Each row is a point on a tangle of strands that fork, close into loops and nearly touch. The rows are in no order.
Two points are linked if the straight distance between their rows is under 159. Some points are linked to none.
q_189: [-13   2 -36  -7   9  23  40 -17 -30  11  26   9 -31 -19  30 -33  12  59
  15  25  12 -13 -20  17  -9   5  -6 -45  -7 -11 -45 -16  23  -9  42  28
  -5  47 -17  -1  26 -59 -26 -17  -1  -6  14   5  -6]
q_39: [-75   3   0   3  12  -8  32  -8  33 -28 -14  36 -28   0  37   5  -3  -7
  13  52  23  15 -18  -2  33 -22  19 -20  18 -41   5  26 -20  16  38   4
 -18  48 -28  -8   4  19  -7  -7 -25  15 -32 -24  17]
q_831: [  4 -20  19  15 -20  48  -5   9  14  12 -18 -28 -17  -9  -1  24 -29 -14
 -17 -12 -34 -18  43  22 -10  20  30 -62   8  31  -7  46  16  24   1 -35
 -20  47  22 -17  15 -36 -15  56  -9  -9  27 -11  41]
q_857: [-78   0 -15 -13 -51 -21   5  -1  83  13  -8  28 -17 -30  30  31 -32 -35
 -16  23 -18  42   9  14  31  18 -20   1  -4 -29   7  50  -7  16  -2  -3
  -6  12 -28 -14  16  23  -1  86  30 -26  14 -82  57]
q_558: [ -1  25   7 -26 -27  -1   9   1  14 -27 -14  -7  57  12  15  15  -8  -8
 -34  -5   6   5 -20  -8  21   0 -84  35 -15 -28   4  -6  -5 -12 -20  17
   3 -27  16   3 -14  26 -27   5  34 -10   0 -14 -31]
q_459: [ -6 -15 -55 -28  -1 -24  36  19  -9   4   5  60  52  20  27  64  74 -44
 -34   7  -2  24 -20 -41  57  -5  10   2  25 -32  -7  -8  -5 -52   6  19
  16   3  38 -20 -31 -20   1  -8  18 -10  43 -12  -5]
q_328: [-10   9 -26 -44 -31  -1  42   4  21  11  -2  17 -12 -16  46  16  53  13
 -31  40  12  29 -15 -21  25 -18 -26  12  12 -11  13  10  41 -33   4  13
  42   2   9 -26   3   4  -2  25  15  -8 -18 -27 -17]
q_758: [ 17 -35 -16  19  39  -2   2  14 -27  25  -9  17 -23  -3 -18 -10 -14 -11
  -2 -42 -11   9 -11   9   9 -20  29  -9 -16  -2 -11  12 -17  12  -3 -23
   8  -7   1  -9  -6 -44 -16 -27   4   1  28  46  42]
q_699: [-34  38  52  29  -4  -9 -38 -21  45 -22   5 -63   4   1   9 -31  -3   7
  14  54   2 -21  47  21 -49  24  28 -17  24  24  29   0  -7  29  -4 -26
   6  19 -10   3  33   3  57   7 -36   1 -45   6  -6]
q_476: [  9 -19  -1 -37  15 -11  -4  -5 -10 -21   5  12  36   5  11  -5  55   7
  -1  15  15  30  22 -69  -3 -20  -8  36  14  12  38 -21  12  10 -33   4
  52 -36   6 -25  -6  33  62 -13  27  31 -14 -27 -14]
q_170: [-33  -8 -80 -35  -2 -19  29 -14 -35  25  -1  66  -7   7  29  58  43 -26
 -19   6   6  52 -42 -20  48 -37  -8  -3  34 -31  -8   9  -8 -46  35  19
   7  20  15 -34 -23 -25 -24 -23   9  -6  21  -6   2]
q_258: [  1  14  18   2  31 -20  22  11  13 -19 -23 -10 -15  -4  -6  14  -4 -10
 -55  14  -9  19  10   7  40  -8 -23  14 -17   3  15  21  24  -2   3 -39
  22 -34  19  -9   1  11   4  22 -14  13 -25   8  -9]
q_207: [ 26 -12  70  19  18   2 -12  32  53   7  25 -19   6  17 -41   9 -20  11
 -53   5 -11 -41  19  39   7  18  -7  -4 -36 -11 -10  14  10 -20  17 -24
 -42  -6  31   8 -22  21  27  57   0 -27  30  -3 -23]
q_219: [ 15 -38  -7 -11   9   2 -38  21 -36  -4  27  55  20   6 -54   1  10 -10
  14 -39   6 -33  -5 -39  -9 -35  23  34  77 -22 -13 -11 -20 -47   3  47
 -21 -24 -33 -16 -20  30  17 -29 -24  29 -11 -48 -71]
q_856: [ -7 -30  15  26   7   6   6  11  -7 -25   1  20  13  22 -50 -35 -18  12
  42   8  21 -43 -13 -30  13 -19  28  20   8 -54 -18 -36 -54 -36  18  25
 -18   8 -29   9 -15  52  14 -31 -14  11 -31 -26 -22]
q_825: [ 11 -35  53  34  15   0 -18  -3  22 -14  15 -18  -6  -6 -60 -34 -29 -19
   2   9   7  19   5  37 -10  -5  47 -23  15 -18   4  23  12   8  22 -31
 -43   4   6   6   5 -34 -22   1 -37 -15 -24  33  27]
q_557: [ 54   2  48  24  -3  17 -10  -7   6 -11  -8 -30 -15  -5 -37  -9 -39 -13
 -10 -22 -34   5  15  43   2  12   6 -42   6  24 -17  19  40  15  33 -42
 -36  22  18  -1  -5 -44 -44  51 -26 -19  18  45   4]
q_992: [ -9 -14 -52 -32  13   1  39 -14 -50 -38  12  36 -22 -40   3 -11  -8   1
 -30 -28  -3  34 -20   9  24 -41 -35  17  17  13  -9  16  34   1 -19  25
  42  -5  -3 -27  -2 -23 -16 -38  33  59 -33   5 -11]
q_232: [ 28  65   5 -12 -51  56 -15  -1  35  -2 -29 -70 -51  -8  -4  32  16 -13
  16  -4 -14 -11   2 -12  -4  17 -29  17  25  55  16  22  57   9 -12 -47
 -29   9   0  12  23  46 -10  76  -1 -33 -17 -20  -4]
q_604: [ 17  30  -7  36   6  -1 -20  15 -13  58 -10 -17 -29   5  53 -18  30  22
  46  16   3 -50  12  -7 -43  42  24  -6 -18  24  47   8 -50  25 -53 -22
  26  -9 -27  -7  17 -42  24 -34 -16   3   2  20  31]
q_942: [-71   3  20  20  16 -34  10 -30  28 -41  -4   0 -16   0  -1 -14 -19   8
  29  54  23  23 -29   6  24 -11  10  -7  -6 -41   1  10 -21  21  62 -12
 -35  31  -4  29   8   3 -15   3 -31   0 -29  27   4]
q_425: [  2  -8 -19  11  25  -4   9   0 -35  -1 -24  -3 -37  -6 -39 -33 -78   7
  61 -30  -9 -18   3  -3 -14 -18  23 -14   3   7 -16  19 -54  -6 -25  27
   7  -3 -32  -9   4  -5 -28 -55 -11  26 -46 -19 -43]
q_349: [  3  -6 -34 -26  -7  -5  32   5 -21 -11 -29   6  39   0  37  69  53 -21
 -10   8  -8  26 -14 -46  41  17  11  13 -19  -3   1 -27  14 -11  23 -26
  19 -13  26  -3 -23  23  22 -12  16 -17  43  26  17]
q_340: [ -4  44 -13 -25 -61  48 -22  20  38  19   3 -41 -37 -20   5  38  32 -27
  -3  -1  -3   1  14 -32  -2  10   4   8  61  40  -1  23  63 -23   9 -36
 -24  20 -13 -13  24  37 -11  75   0 -39  14 -50  -5]
q_720: [ 38  49 -25 -13 -76  53 -17  -2 -23  31 -41 -32  -1  19  11  30  76   5
  15 -20 -18  29 -27   4  -1  -7 -37  -2  24  33  -9 -21  40 -27  25  -8
  -8  22  14  38  12  36 -18  41  16 -53  16  14 -18]
q_659: [ 17 -13 -51  -2  17 -41  34  -6 -13  20  36   2  -8  -1 -14  19 -12 -19
  -4 -24  21  26 -49  13  47  -7 -30  16 -43 -54 -24   7 -16 -17  38  14
 -33 -14   4  17   7   1 -69 -14 -15 -12   2  32  -3]
q_532: [  6 -23  -3  44  21 -33 -19  -9 -10 -48  25 -11 -12 -29 -81 -42   3  -8
  33  -9  -3   8 -20 -34   7 -22  31  46 -29 -43 -18 -23  -2   4  29  10
 -21  -9 -28  22  -7  44 -29 -23 -18   0 -32  46  -1]
q_322: [ 47  41 -32 -23 -35   4  11 -12 -26  29  -5   2   7  31  16  13  57  37
  -4 -22 -16  39 -29  10  19 -24 -49  -8   5   6 -38 -14  39 -58  36  -2
  12  42   4  31  -6   1 -36  29  20 -40  31  18 -24]
q_240: [-52  17  -6 -16 -13 -15  19  -3  24 -36 -20  18  63  15  33  30   6 -10
 -21  35  16  21 -23 -24  35  -8 -16  26  15 -20   4 -19 -31   9 -20  23
  22 -14  19   2 -18  29   1  -8  10   9 -14 -21   7]
q_289: [-44 -23  -5   6   4  -9  11 -10 -10 -20 -21  21  33  18 -16  27 -93 -27
 -20 -18 -14  23 -38  47  22  -4   3  -4 -21 -11 -19  15 -41  45 -24  21
  -7 -17  36  20  -6   2 -53  -7   3  -7 -16  19  35]
q_668: [ 31  40  32  18   2 -31 -42 -16  -1   3 -40 -32   0  12   3  -8 -43 -18
  -8 -40   8  26  11   5 -22 -35  -8  11 -26  25  22   4 -39 -27 -34  -4
  18 -29  -3 -16  -4  15  -6  -5 -35  21 -47  34  -2]
q_347: [ 34 -26 -10 -10  14 -24  -8   9 -19   6  28   2  -5   3 -43 -11  20 -27
 -28 -41   7  35 -13  -9  18 -23  -8  35  29 -41 -12  20  20 -40   2   3
   4 -35  -7 -20 -12   9 -21  -7 -27   5 -18  30 -40]
q_880: [ -3 -15 -15 -16 -33  54   6   2   9  30  -7   0 -19 -34  30  29  10   1
  -4  16 -32  -9  21  12   8  23  19 -53  20  35 -29  29  46  31   2  -9
   3  68   5 -23   7 -55 -14  33  -2 -30  74 -28  32]
q_810: [ -7 -33  10   8  24  15  15  11   0  36  25  22  -8   7   4 -10 -48 -17
 -14 -17  12 -25  15  35   1   9  18 -25 -14 -37 -10  17 -42   7  -7   7
 -18  -2   4  -9   1 -38 -28 -19  10  -6  10 -18  25]
q_417: [  3  -3  42  -8  -7  23  -3  -8   2   9   0 -12  16  14   7 -13 -25  12
  -2   6  34 -30   0  31 -14   8  -7 -20  -7 -10  -8  -9 -13  -6  -4  16
 -27   8  14   4  -9  -5 -18  -7  -3 -15 -16 -20   7]
q_102: [ 60  -9  22 -29  -2  36 -14  -2 -50   9  26  20  25  11 -14   1   5  21
 -33 -25 -13  -2   9  37 -12   2  -6 -20  22  27 -34 -20  37 -28  12   3
  -5  26  36  25 -27 -29  -5   4   3 -13  63  12 -16]
q_200: [ -1   5  17  25  22 -22   4  22  21 -19  12   5   9   2 -46   1 -12 -47
 -51 -34  13  26  -4  22  33 -26 -11  26   2 -48   6  51 -16  -2 -19  -2
   5 -59  -1 -22  -2  18 -12  -1 -21  22 -38  -5 -31]
q_259: [ 16 -25  34 -23  -9  46 -21   3  -1   5  47  16  31  12 -15 -18 -23  26
 -27  -1  16 -10   4  28  -6  -2 -18 -24  38  12 -50   2  14 -25  17  31
 -27  15  26   5 -34 -12 -18   1 -15 -10  25 -19 -15]
q_767: [ 12 -24  29   9  -6  27   3 -11 -20  21   3 -33   3   7   5 -35  21  30
  25  29   8 -22  30  -2 -50  25  42 -45  28  23   6  -2  21  30  12 -34
  -6  37 -11 -26   5 -53  21 -19 -28 -17   9  18  34]
q_52: [-62   8 -22   7   1 -10  18 -42  16  10 -10 -15   7  26  43   8 -73  10
  38   8 -12 -12 -24  44 -26  19 -19 -31 -26 -17 -42  -2 -55  32  16  46
 -35  26 -19  28  17 -13 -42  15  14 -29 -23 -40   5]
q_147: [ 39  -9 -49 -15   6 -40  15  23 -22   1  45  14  -3  -6 -48  18  36 -34
 -22 -29  -6  45 -35   1  38 -26 -14  33  15 -49 -45  15  27 -24  33  10
 -13  -4  22   5 -15  -6 -57 -15 -43 -15  25  45 -22]
q_950: [-25 -14 -73 -36   6 -19  38  -4 -51 -35 -10  31 -11 -13  -9   7 -21 -19
  12 -15   1  20 -30  -7  27 -34  -2  23  30  -9 -24  11   3 -11  -1  38
   1  -2 -11  -9  -2  -7 -33 -50   0  28 -25 -11 -46]
q_210: [-18  -5  23  25   9  30  11   7  49  25  -1 -22 -33 -25   9  55 -22 -23
 -40 -24 -50 -41  36  22   3  32  17 -21 -32   4   7  33  23  21  11 -36
 -16  20   6 -22  23 -13  22  67  16  -2  33 -15  30]
q_306: [ 33 -41 -18 -12  -5 -13 -13  13 -45 -21  24  37  60  10 -44   0   2   3
 -49 -74 -21   1 -12   7  17   9 -31  28   5  14 -22 -14   8 -28 -10  45
  21 -56  33   5 -47  -9   7 -28  23   8  44  21 -14]
q_409: [-52  15  12  15  -2  21  -3  22  70  23 -15  -6 -44 -32  33  60  28 -29
  -6  29 -20 -10  34   8   5  50  31   3 -19   5  49  28  13  31  -6 -28
  -7  19  -2  -2  17  26  28  51  -6 -13  23 -47  27]
q_718: [-32  37  13  34 -17   8 -25  -5  22  62  -4 -49 -38 -10  53 -22  29  15
  49  41  -5 -41   8  -6 -49  40  20 -43  21  23  39   4 -33  38 -26  -2
   5  19 -21  -5  46 -29   6 -36 -23 -18  -8   9  13]
q_533: [ 46 -33  32   4  30   5   4  33   2   6 -13  11  22  26 -17  26  33 -21
 -26  -6  10  -4  25 -18  -2   5  37  20  10  -3  10 -16   2 -19  25 -46
 -12 -25  11 -18 -26  33  49  17  -1 -17  28  -8   9]
q_886: [-19  39  -9 -13 -27  45  -2  29  66  24 -20  -4 -25 -41  28  77  35 -55
  -8  -3 -20  -2  13 -32  16  20  15  15  13  15  28  35  42  -3  -7 -39
  -7   9 -13 -28  14  35   9  80  11 -23  18 -66   6]
q_565: [-60 -17  28   9  20 -40 -29  -5  24 -77  15  -1  20 -17 -64 -18 -60 -18
  -1 -10  -7   7   1  39  12 -11  18  48  -3 -20  -5   4 -28  20 -15   5
  -8 -14   1  27   0  37  11   0 -16  31 -50  15 -17]
q_909: [-14  -6 -17 -27 -17  38  16 -10  -7  41  11  29 -18 -21  48 -11  28  35
   4  33  -1 -23  -4  15 -16  21   8 -56  15  16 -14   3  20  12 -19  43
   2  53   0 -16  15 -66 -11 -10   9 -15  41 -19  27]
q_682: [-58  -8  13   6  26 -37  14   0  22 -62  16  15   7 -11 -29 -31 -70 -11
   2  -2   4 -33  -9   4   8  -5  -8  33 -15 -30  -5   2 -44  29 -22  26
   6 -16 -19   3  -5   5  10 -20  10  43 -38 -11 -11]
q_502: [-65   4  -6   5  -7 -17   3 -17  27 -26 -20   1  22 -14  21  28 -74  -8
 -40  -9 -30  16   1  46  19   8 -30  -6 -55  -2  -6  14 -37  41 -19  15
  21 -19  24  29   8   0 -13  30  18   5  -9  -5  31]
q_326: [-14  -8 -76 -38   0 -16  26   7 -56  11 -10  65 -25  11  11  26  19 -22
  20 -19  11  24 -27  -8  28 -58  13  -8  41 -33   5   8  -4 -39  17  36
  19   9 -11 -28  -9 -26 -22 -40  20  17 -16 -22 -34]
q_925: [ 49  50  -9 -17 -31  48 -23 -16  -6  22 -21 -58 -47  -2  17   6  59  17
  13  -4   6   6  32   0 -40  10 -32 -24  36  58  27  -4  58  13 -16 -44
   3   8  16   7  17  35   0  23   7   5 -26   1 -31]
q_491: [ 34 -29  32   8  10   6  25  49  28  -8  18  16  25  22 -30  32  28 -20
 -43   9   4 -30   0 -11  34  12   6  23 -12 -17 -20  -3   9 -29  39 -40
 -26 -11  34   8 -31  19  19  37 -18 -23  43   1 -13]
q_166: [ 15  61  49  41   1 -27 -52 -21  23  19 -28 -50 -19  13  29   2 -63 -26
  -2 -26  23  20  28  28 -33 -29   6 -40  -7  26  30  22 -57 -14 -22  -3
  -8   5 -10  -4  21   3 -31  17 -37  10 -45  18  13]
q_144: [  4 -35 -15  -9   5  -3  -2  22 -23  -6  36  46   9  15 -25 -16 -12   4
  10 -13  31 -31 -27 -11  12 -12   5  14  11 -41 -39 -21 -26 -35  40  33
 -37  -9 -20  -1 -16   7  -2 -52 -20  13  17 -33 -33]
q_770: [  8  41  -4  27  26 -41  -7 -28  13  20  -2 -28 -36  12   2 -28 -56   3
  29 -12  -1  -4 -18  28 -17   8 -52  -9 -61 -15   5  11 -32   2   6  15
   0   5 -26   4  25 -19 -55   1 -10   6 -36  42  -2]
q_124: [-44 -23  -1   3   4 -20  32  21 -10 -22   9  20  50 -11   7 -12 -37  16
   4   5   5 -28   2   3  28  39  -5  14 -60 -22 -12 -37 -18  13 -24  37
   6 -20   5  21 -12  -1  18 -36  44   5  25  11  45]
q_273: [ 18  23  12  24 -27   4 -13 -31 -11 -10 -46 -35  30  25   8 -30  29  37
  59   7   5   8 -25  -7 -53  22  18 -18 -16  16   1 -64  -5  18  15   1
 -27  36  -7  41   5   4 -33 -16 -13 -33  21  43  32]
q_846: [-41  29  28   3 -17   1  -7  12  52 -13 -14   1  17 -10  26  27 -26  -8
 -34  14 -21  -5  22  33   4  18  -8  -8 -22   6  31  15 -22  43 -57  14
  23 -16  24  15   7  -6  23  38  30   3  -5 -44  22]
q_355: [-20   7 -26  -7 -36   9  22   5  12  29 -36  20   1 -21  57  49  45  -5
  13  32  -6   5  -9 -22  19  10  -1  -2 -40   0  16  -8   9  21 -18 -25
  14   0  20  30   7  12   0  -6  -2 -39  41 -10  30]
q_972: [-60 -13  17  -6 -19  34  30   2  54   1   6  46   2  -4  26  21  26 -15
 -23  69  25  27 -12  -6  47   7  25 -25  15 -43  -7  20  -8   4  24   0
 -19  52  -2 -15 -14  16  -2  26 -13  -3   9 -50  30]
q_173: [ 13 -65   4   3  19   1 -37 -15 -39 -37  62  49  17  -6 -66 -18  37  -9
 -25 -23  -6   6  -1 -60   6 -28  12  55  57 -18  -9  -8  -4 -29 -14  37
   1 -43 -18 -27 -18  59  47 -20  -3  49 -21 -12 -54]
q_412: [ 33  27  33   3  15 -20  -6 -41   8 -39 -30 -55 -23  24  -4 -32  -6  23
   6  16   6  43  13 -20 -18 -20   0  -5  -2  49  18   0  36   5  12 -47
  36   1 -14  -2  10  20  -1  18 -39  24 -28  52  -9]
q_906: [ 54 -43  10   1  12  13 -13  -8 -51  16   4  23  -2   3 -34 -19   9   0
  -9 -52   7  13  -6   4  -9  -9  42  -9  25  13 -41 -17   3 -19  12 -15
  -1  10   4   1 -20 -44 -19 -17  -7 -12  30  33  18]
q_903: [ 15  -9 -13 -23  -6  32  -1 -13 -38  28 -23  12  -2 -10  21  -1  14  23
  10 -13   5  20  35 -16 -20 -18  47   0  20  45  27   1   2  17 -65 -18
  46  -3  12 -22  -5 -42  31 -20  10  25  -7 -17  23]
q_773: [-20  22  50  14   9   5  -2  32  42 -12 -14 -14   9 -18  21  42  17 -22
 -15  33  -7 -28  47  10 -16  28  31  -6  -2  27  55   9   6  51 -43 -29
  23 -21  11  12  -5  14  63  32  10  13  13 -36   4]
q_875: [-22 -38 -28  16  15  -6  14   6 -20 -16  -7  13  -1 -12 -44  22 -43 -30
   2 -30   4  36 -19  21  22 -27  56   3   5 -28 -36  11 -26  35  -1   5
 -30  12  12  12  -1  -9 -50 -53 -22  -2   9  34  35]
q_937: [-20  43  34  32 -14  -7 -43  10  43  23  18 -62 -31  -7  23 -27  28   5
  17  55  33 -42  41  22 -50  33  34 -27  28  22  58  19 -28  29 -41 -22
   1  -5  -4   0  42  10  50  -9 -26   5 -19 -14  19]
q_621: [-64   1 -18 -30 -31  13   7  10  69  10  25  13 -12 -20  27  18  -1  11
  -5  42 -12  20  -7  -4  45  22 -12   0 -12 -16 -31  40  24  -2  31   2
 -14  36 -33 -29  15  23  -9  68  11 -37  23 -64  32]
q_571: [ 22  -7  66  -7  -5  24  -5  25  25  -9   5  -9  41  13  -7   9  14  -6
 -29  21  31  -7  38 -12  -7  12  21   8   9   1  38  -4  12 -13 -13 -31
   3 -42  11 -15 -13  43  66  32   9   7   5 -49 -24]
q_320: [-17   3  13  20  12 -30   7 -18  -5 -63  -1  -6   0   2 -48 -42 -20   6
  43  36  16  12 -42 -29   6 -15  20   9  20 -36 -17 -31  -3  -6  54  -2
 -32  25 -19  22  13   6 -47 -13 -34 -10 -32  47  -2]
q_400: [ 75  19  18  21  15  31 -15   3  15 -18 -25 -50  -7  24 -10  -4  12 -24
  25  10  -5 -49  42 -17 -80  37   8  -1  12  57  42 -11  26  71   9 -54
 -11 -12  22  27  21  41  51  12   6   4  -9  36   2]
q_72: [ 22  33   6 -38   1  -9 -31  -9  11 -16 -17 -26 -20   1  36 -14  34   8
   3  29  30  14  33 -45 -39 -18 -11  13  11  54  60 -16  26  19 -58  -1
  53 -24  -8 -10  21  42  47  -7 -12  33 -30 -20 -23]
q_545: [ 15   0  -2  34  35 -45  -2  10  18 -18  28  -7 -19 -13 -75 -44 -36 -15
  34 -28  22 -22 -35   1   8 -22 -13  46 -36 -53 -10   6 -21 -15  16  19
 -29 -35 -35  11   5  48 -29 -21 -16   7 -28  34 -39]
q_748: [ 48 -37 -30 -29  35 -35   0  18 -43 -26  58  27   4   1 -42  -7  57 -11
 -41 -21  -3  38  -7 -30  28 -11 -20  34  40   7 -14   2  68 -22  23  -8
  26 -19  18 -15 -23   5  33  -8 -14  29   9  42 -50]
q_149: [ 14   7 -27 -42 -15   1 -11  -9 -49  60  -2  35  -5  19  26  11  46  -9
   1 -27   4  18   4  -1 -21 -56  -7  -9  30   6  10   3  -1 -47   1  23
  35  14   2 -11  -7 -45  -3 -29  33   5 -15 -25 -14]
q_405: [  7 -21   3 -36   9  35  25  13 -16  -8  -4   8   9 -12  -2  -7  10  -5
 -42   7   2   9  33 -13 -11 -10  22 -24  19  49   3   8  46  10 -27  -4
  26   5  22 -27 -20 -34  17   7  10  23  10 -14   0]
q_631: [ 26   8 -30 -17   9   1 -11  -7 -65  31 -29  14 -16  10  10 -24 -28  30
  46 -51  -9 -30  -6  -2 -30  -3 -24  -5   3   3  -7 -15 -32 -37 -23  49
   2   3 -24 -17  15 -24 -16 -50  28  40 -29 -36 -46]
q_107: [ 35  -7 -22 -48 -23  39 -31   2 -66  63   0  22   2  22  11   6  49  -1
  36 -18  21  28  41  -9 -64 -32  32 -30  65  52  26   0  27 -10 -30 -10
  18  14  23 -14 -13 -42  28 -26  33  10 -13 -13  10]
q_472: [-50   8 -11  19 -24  -4   4 -29  15   3 -10 -27  14  14  23  -2 -51   8
   2  11 -27  22  -9  33  16  25 -39 -15 -57   0 -19   0 -27  31  24  25
  -9  29  -3  34  17  -3 -43  47   6 -39   6  11  42]
q_345: [-23 -15 -15  -4  22   9  43  -7  -9  -8  27   5 -14 -23   1 -37  -5  33
   0  38  13  -5 -15   6  26   5 -16 -18 -29 -20  -4  -3  41  -2  29  -2
   5  11  -2  -4   9 -49   0 -20   8  14  23  22   5]
q_622: [ 44  30  29  23  12 -18  -2  -5  14  -7 -26 -27 -14  14 -13  -4 -13 -11
  -9  -8 -10  11   8   0   3  11 -14   5 -49  18  19  -1   8  -7   9 -49
   9 -21  10  15  -1  15   5  17 -15  -4 -15  45 -16]
q_186: [-26 -13 -54  10  17 -47  36  16 -27 -13  20  24  37  -7  33  -3 -34  17
   7 -11   4   7 -41  13  58  27 -37   6 -71 -26 -36 -39 -12  17   0  33
 -18 -37  25   9  -5  -1 -20 -27  50   9  28  18  25]
q_733: [-27  40  25  36  15 -36 -24 -34  32  19   8 -42 -38   9  26 -16 -57   0
  21   4 -19  -6  12  38 -34  14   9 -35 -25   9  18  18 -65  21 -20   0
  10   9 -18  -3  32 -50 -11  -2 -21  -5 -43  27  10]
q_534: [ -32   -7  -19   18   28  -29    3    1   -8  -39    8  -11  -22   -6
  -36  -37 -101   -7   44  -25  -10  -40   -1   34   -4   13    6   -5
   -9  -22   -1   24  -47   35   -9   33   -9  -12  -31   15   24    4
  -34  -34    0   12  -34  -30  -49]
q_916: [ 28  32  25   7  28  -7 -27 -29  -8 -16 -10 -41 -32   4  14 -37   4  18
  28   9  -3  15  37 -23 -53 -17   4   2  11  70  25   5   2  28 -43 -21
  52  -4 -30 -20  25   0  46   4 -12  60 -35  25 -12]
q_679: [ -2 -13  19  18   0   5  -9   1 -16 -11   7  -1  32  21  -7 -48   4  55
  41  20  22 -58  -6 -27 -23  15  -2  20  -6 -32  -4 -59 -46 -27   8  27
 -21   5 -31  17 -19  34  45 -32  13 -15  -6  -3   6]
q_544: [ -4 -64  16 -24  10   2   1  11  -1 -48  46  38  40 -12 -31 -24  15  11
 -29   5   4   4   8 -40  12 -10   5  54  27 -12   1 -26  17 -15 -16  24
  19 -25  -7 -22 -26  43  45 -13   2  43 -19 -22 -14]
q_924: [-40 -38  35  31  15  16  10 -11  17 -10   6 -15   0 -15 -12 -29 -23  17
   9  35 -14 -13  12  25 -17  19  41 -54  33 -27   1   1   2  50  36 -22
 -16  39 -10 -12  13 -55   0 -15 -34 -25  17  31  47]
q_869: [ 23  -1  -5 -14 -15  -3  -2  13 -12   4  -5  20  82  17  14  15  -9  12
 -61 -37  -9  -8 -10  13  25  11 -63  16 -29   3 -21 -19 -10 -21 -21  33
 -15 -35  36  -3 -43   4  -6  -2  43  -9  35  -6 -27]
q_245: [ 13 -31 -28 -18  17 -17 -27  -3 -75 -11  37  50  30 -13 -43  -5  -2  13
 -12 -65 -25   3 -30 -15   5 -19 -44  32  31  -4 -30 -28   8 -33  -8  56
   6 -23  -5  -2 -37  -3  19 -54  32  55   8   3 -47]
q_546: [-11  24 -12  16 -14   2   6  -8  -5  32 -37  -4   2  17  47  18  33  31
  29  18  12   3 -34 -18 -17   9   7 -10 -40   3  13 -37 -18  15   3 -21
  -5  17   1  31  15   2 -12 -40  -5 -38  39  26  44]
q_914: [ 25  11  -3   8 -20  -2 -21  18 -14  15 -14  -5  39  31  -3 -16  68  25
  45  16  28 -28 -34 -40 -24   5   2  46 -33  -9   8 -57 -36 -45  13  -7
  -6 -29  -3  34 -15  44  48 -32   4 -41  22  13  -4]
q_276: [ 30   2 -27   6  13 -18  12   0   7  38  23   5 -32  -8   5 -16 -38  10
 -10 -28  -6  -2 -29  28  24  -9 -66   7 -70 -41 -23  13 -12 -14  15  21
  -2 -34   2  -3  12 -12 -59   9  18  -1 -11   6 -10]
q_426: [ 33  85   0  27  -1 -10 -22  21  50  -1 -38 -43 -69  -4  33  46  31 -17
   8  16  10 -17  21 -13 -33  16 -16   0 -25  53  46  -6   6  45 -13 -51
  17 -22   0  24  32  32  33  33 -23   0 -14  13  -9]
q_566: [ 27  -8 -26 -10  -2   5 -14 -15 -76  13  10  36  12  -4  -9 -21  26  39
  24 -44 -18 -28 -23 -25 -22 -19 -29  17 -11   2 -16 -41   6 -51  -2  61
  21 -13 -21  -7 -14 -14  29 -51  49  37   4  -3 -24]
q_799: [ 34  -1  47  34  26 -10 -21 -12  36 -40  -5 -72   7  10 -17 -26  -9  14
  27  38  -7 -41  50   1 -59  38  31   1  -5  43  38 -10  12  42  10 -44
  -1 -11 -12  23  24  12  59  21  -1  -9   2  42  12]
q_685: [ 22 -23  -5 -51   5  27  14 -11 -35   1  21  39  17 -23  -3  -6  12  16
 -60 -19  -7  31  19   8   4 -29 -21  17  39  48  -2  11  72  -6 -23   5
  35 -12  13 -19 -31 -18  19   3  25  45 -12  -8 -20]
q_849: [-70 -13   6  23  25 -43  18   6  17 -20   8   8   9 -15  15 -31 -45  18
   9  34 -13 -54   7  -2  -5  27   2  15 -42 -23   4  -4 -45  40 -29  27
  27 -11 -25   4   2 -17  40 -20  34  24  -8   3  33]
q_397: [ 37 -27   6  25  18  14   9  27  -5  58  -6  -9 -22   4  13 -30  41  20
  26  11  -2 -54  40  12 -34  27  67 -12  -7  12  28  14 -23  -8 -19 -30
   1  -4 -12 -16  10 -49  44  -8   5  -6  29   6  38]
q_919: [-32  10 -32 -22 -21  10  41  21  31  17  -6  18  20 -26  43  48  13  14
 -11  34 -24   3  -9 -19  42  22 -37  -6 -42   3 -35   2  41   4  16   6
   8  14  -1   7  -5  -2 -11  56  29 -45  50 -31  35]
q_618: [ 33  -5  44  34  -5  -8 -13 -38  -5 -24 -18 -18  12  25 -14 -48 -11  20
  37  10  16  22 -23 -20 -15  -8  29  -3  -1  -5  -6 -58   9  -5  42 -19
 -34  31  -6  29   0 -15 -37 -18 -28 -29  20  42  29]
q_272: [ 64  56   4 -13 -66  27 -43 -20 -25  68 -25 -40 -26  28  23  10  61  -8
  23 -34   4  22   6  15 -15 -24 -37 -11  22  43  12   5  21 -52 -19 -11
   0 -12  19  14   1  32 -16  22   8  -7 -19   4 -43]

How many points has the smallest loop of links through each point below? Write none if it is on no loop.
q_326: 8
q_758: 6
q_733: 11
q_621: 10

A fork is a point with three links, a tip a point with one. Leave the first point through the second and follow the links. Name the first fork or tip that comes.
q_72 / q_476: q_914
q_240 / q_558: q_682
q_322 / q_720: q_409
q_831 / q_557: q_400

Name the points in between on the shortest way along the links from the first point to the second, in order.
q_340 / q_397: q_886, q_409, q_210, q_831, q_557, q_825, q_924, q_767
q_720 / q_417: q_272, q_925, q_232, q_340, q_886, q_409, q_773, q_846, q_502, q_289, q_875, q_758, q_810
q_349 / q_545: q_355, q_546, q_273, q_618, q_320, q_532
q_476 / q_914: q_544, q_173, q_219, q_144, q_856, q_679
